Each row is a point on a tangle of strands that fork, close into loops and nearly touch. The rows are in no order.
Points whose rows are less than 79.1 apart are linked; no others are.
K_841: [ 14   8  -3  -3 -28 -33 -12  38  -7 -28 -15 -35  -3 -29  20   4  -7  11
  13  16  -7  -4]
K_579: [-14 -33   8   4  -2   7   4 -24  24   0 -31  15   1  32   1  -8   8 -28
  33  16  15 -22]
K_478: [ 14  36  27 -16  -2  -1  -3  20  -2  11 -23   7   1 -30  -5 -13 -21 -15
  37  15 -22  14]
K_558: [-22  13 -20 -21  36 -16  13  -8 -32  -3  27  34  -3 -20 -13   2  12 -35
 -28 -43   1 -13]
K_230: [-13 -16  19  -7  16  21   8  -3 -34  36  40 -27   9  20 -21  -2 -29  -4
  21 -33  26  20]
K_602: [ -3  11 -32  19  11 -21 -15   2  22 -21  -8  -3  18  -5   2  11  -2  54
   8  29  30  -3]
K_423: [ 29  22   9  -5  -8  14  -8  22 -11   7  -7  27  32 -36  -8  -8  -5   7
  13  14   0   9]
K_874: [-25  11   1 -14   0   1  13 -15 -26  31  31 -18   5  21 -10   0 -58   0
  34 -20  28   6]
K_916: [  0  23  -1  25   7 -15  18  -4 -23   5  18   4 -40 -22  -5 -14 -42 -31
  -1  -6   0  12]
K_710: [ 34  15   3   3  45  26  26 -29  15   4   7 -10  15  14  -7 -13   7   6
 -11 -23  16  27]
K_606: [ 30   9  39   2  43  19   9 -27   9  -5   5   1  16  -1   1 -15  19 -18
 -12   7  10  11]
K_114: [-27 -11 -31   5 -24  25  -5 -17  11  18  -2  21 -23   9  11  11  14 -46
 -33  -6 -10   7]
K_826: [ 26 -30 -10  38 -16 -27   9 -13   3 -23 -22   4  -4  21 -11  -3   8  29
 -18  21   1  -8]
K_541: [  0 -10 -10   2  15   1  26  -9  29   7 -12  17 -18  12 -10  -6   2 -54
  21   6  20 -22]
K_881: [  5 -14   1   4  15 -15  -7  -6   2 -37  15 -25   8  -2 -16 -23 -13  -1
  24  15  -7 -26]
K_612: [-29  18  41  -3  -7 -11 -38   9   3  -6  -3  24   3 -13  10 -15   6 -22
   6   9  -4   0]
K_684: [  0  24  27 -14 -47 -23 -28  17   3   5 -10 -45 -36   0  -3  25   7  32
   3 -18  -7  -2]
K_977: [ 14   1   7  -1  47  -5  31 -27   2 -21   9 -20   9  21 -29  18  36 -24
   4 -24  -8 -15]
K_743: [ 11  37  -1 -13 -14  23   0   5  17 -22   8 -22  18  -1   6 -24   4  35
   9 -38  -8   9]
K_635: [-17  -4  -7  -7 -63  -1 -18  22   7   8  -7  -1 -23   4  13 -27 -12 -39
   5  22  -2  -1]
K_288: [-36 -12 -16  15  31   4  13 -27   0  21  -1  32  26  10 -25  24 -14  -3
  22   9  33  -6]
K_614: [ 29  14  -7  -7  17  52  18  -5   8  27  16 -13  -4  -2  -1  -5   5  18
  -3  -2   3  33]
K_823: [  0  -3 -25  -7  22 -22  -2  25  26  -4 -18 -34 -11   0  13  10 -13  56
  14  33  31  -3]
K_889: [  4  24   6  -6  15  34  -6  -7 -20  21  18  12  11  -3  32   7   4   3
 -22  -2  10  35]
K_117: [ -9  -9 -17 -33 -16  -8  -6   6  -5   7 -14  17 -12 -28   3   7   2 -57
 -10 -12 -41 -10]
K_273: [-39 -22 -40 -22 -10   1   1  -8  15  19   0  11 -14 -19   5  21  10 -59
 -30 -25 -36 -20]
K_515: [ -2 -18  -4 -20  57  17  14 -23  11 -19  13 -35  -2  35 -28 -13  14 -12
  11 -12  -5 -10]
K_74: [ 18   5   8 -17 -14  10  -7  35  -1  22  -7   0 -15 -10 -24  12  -8  64
  23   9 -33   5]
K_354: [ -2 -13 -19 -17 -12 -22 -19  50   7  -9 -35 -36  -3  -3   5  10   4  35
  20  36  19  -2]
K_49: [-17   0  20  17  -3  22  18  14   6 -25  18 -15 -11   0 -27   0  32  19
  -7  17 -25  -7]
K_822: [  0  28  -8   3 -33 -37 -33  25 -10 -26 -10  -3   7 -26  16  -9 -13  -9
 -14  10 -11   5]
K_731: [ -2 -53   7  12  17   3  10   4  35  -6 -17  -5 -14  41   3 -11  13  34
   8  28   5 -23]
K_22: [ -9 -34  -7 -14  34   3 -13   2 -10 -34  14 -25   7  14 -44 -10   6   1
  17   4 -26 -22]
K_518: [  6   0 -16 -23 -20  29  -7 -15   5  -2  30 -37 -30  -3 -14   0  -2 -37
  17  14 -28  -5]
K_245: [ -1  27  -4 -13 -24  15 -17  -9  10 -23  19 -17  32  -8  29  14  20  34
 -11 -19  -9  -2]
K_154: [-21 -37   0  14 -15   5 -12  -8  35  -3 -22  -3  -8  47  25 -12  13  -2
  18  28  30  -4]
K_749: [ -4 -25   4   0  25  22   3 -13  10  26   6  18  33  15 -33   1  -8  18
  31  23  38   3]
K_526: [ 15   8  -4 -33 -11  17   2   7 -18  11 -22  15   8 -11   2  20  17 -46
  -4  -2 -30  10]
K_978: [-21 -21  -9 -10 -57  29  -2  -9   4  31 -12  24 -25  29   6 -12   2 -39
  -8   5   5   3]
K_109: [ 13  -5   7  -4  26  26  25   7 -11  24  27 -27  -8  -1 -25  -1 -16  21
  14 -18   2  27]
K_55: [-46  13 -17  -6 -17   1  24 -14 -37  34  12  16  -7  25   7   8 -33   2
   6 -26  27   4]
K_637: [ 46   8  -4 -17 -16   3 -16  21 -23  10   3   1  17 -34   5  17  -5  39
   8   8 -21   5]
K_516: [ 18 -29  18  14  -7 -16 -23 -21   9 -27 -18   4  27  13  -2  -8  23   6
 -23   1 -15  -2]
K_992: [ 11  23 -13  22  -7  -7 -12  -3   9 -34   2  10  34   8 -13 -24   7  40
  -9   3  18   7]
K_876: [ 17 -10 -10  35 -14 -10  29  -1 -15   0 -11 -11  -3  14  -3   3  -4  19
   1  10  10   9]
K_836: [  5 -25  -1 -17 -11   0 -14 -12  -8 -11  14 -16  -2  -6   1 -17 -16 -34
  23  18  -9 -31]
K_284: [  7 -22  19  14  -7   4  11   0  33  -2 -41  -9 -23  35  19  -2  20  37
  -1  -5 -16   9]
K_703: [  1  -6  -6  37   5  11  21   8 -35   7  17 -25 -14   3  -9  14 -11   7
   3 -27   4  13]
K_902: [ -2   7  10  -7 -29   1 -10  28  -5  10  12 -19 -39   5 -27  29   3  57
   2  -8 -33  -5]
K_227: [-25  24  14 -10  10 -22  -4   0 -10   0 -13  35 -10 -31  18 -11  -3 -15
 -15  10 -15   6]
K_839: [  4  -9   9   9  13  19  28 -17  -5 -22  17 -21   8  -7  -8  16  25   2
  -2  -1 -16 -14]
K_542: [ 10  19  -2   4  13  -7  38  -3   8  11   4  11 -35 -27  -2  -8 -24 -49
   8  -6   5 -14]
K_714: [-13  -3  -6  17  12 -18  10  -8  12  15  -5   6   0  -2  34  16 -23  13
  24  17  35 -14]
K_568: [ 33   8  18  -2  18   4  -3 -31  17 -38  -6  -4  28   5  -2 -28  26   7
 -19   0 -14  -4]
K_251: [ 20  16 -17 -21  10  13   0  -5 -13  -4   2  21  18   9 -23  12  33 -50
 -19  -6  -3  11]
K_94: [ 13  24   4  -1  -4  12  -2  23   0  -7  10  -4  40 -12  -2 -25  -6  20
   8  -8  18  18]
K_344: [ 15  30  -2 -32  35 -19   8  -5 -10  -4  26  20   5  -4 -16  15  27 -63
 -18 -22  -3  -5]
K_79: [  4   8   0  14  14   4  17   4 -45  20  11   7   1 -15  27  21 -11   3
 -22 -33   4  17]
K_176: [-20  30  17   2   1 -33   1  -3 -14   3  16  13 -45 -28  30 -28 -19 -19
 -25   1  -4   3]
K_918: [ 16 -33   3  18  27   1  -7  18 -11  10   5   4   7  26 -33  -4   4  52
  -7   6  17  14]
K_746: [-14 -18  -7 -12 -64 -24 -27  39  11  14 -25 -21 -12   2  32  -5 -14 -27
 -12   0 -16   0]
K_557: [  8 -52  -4   6  30   0  -2  32   3  11   3 -12 -28  37 -13   4   0  52
 -12  24  17 -11]
K_596: [  3  11 -27  27 -10 -20 -15   1  -2 -25   6  30   4 -28  23  -4  -6  -3
 -33  12  10  -7]
K_5: [ -3   8 -12  -2   1 -12 -10 -28 -11   0  -2  48   7 -17  -7  10   0 -17
 -24 -43 -18 -16]
K_513: [  1  18  35 -15  -6   5   4  13  -2  -5 -26   7  14 -39  10  21  18 -18
  14   8 -40  -2]
K_906: [  0  -3  21 -28 -63 -15 -28  33   0  10  -8 -43  -7   7  20   5  -8   2
  14 -12 -19  -3]
K_919: [-11  25   0 -11 -26  -8 -22 -20   5  -4   3  -4  15  -1  44  23  12   7
 -37  11   2  11]
K_863: [-31 -23  -8  37  21  12   9   6 -23  22 -10  23   7  13 -23  15  -2 -19
   8   5  23  23]
K_770: [ -4  -2  18  20  -1   7 -27 -14  19  -2  -1   4 -20   8   9 -10   2 -19
   2  -8  -2   6]
K_319: [ 18 -30   7   3  27   7  20  -5   6  13  -2  16  41  12 -39  -7  -5  50
   1  20  20   9]
K_310: [-14  -6   8  15   9 -19  14   9  -1   2   2  23  11 -12  41  -7 -13   3
  -7 -14  35 -26]
K_223: [ -4   8  16  16  16  -8 -24 -18  32  -1 -25  -8 -20  15  24   2   2  18
  13  10 -10  13]
K_890: [-11   7 -13   9 -29 -22 -14 -19  -3  -5   3  26  20 -24  22  28  -1   8
 -41 -11 -17 -11]
K_421: [ -2  18 -10  31  -5 -13  21  -9   4 -20   0  45  10 -22  12 -22  -3  -8
 -19 -13  21 -19]

How many points has the smallest loop of links through each point below? Write - if it is on no loop.
K_826 => 9
K_114 => 15
K_823 => 12
K_154 => 12

A tip is a point with one link. Name the tips that can be reached along the links from each point below, in the order of the rows.
K_874 => K_55
K_916 => K_863
K_839 => K_49, K_518
K_354 => K_714
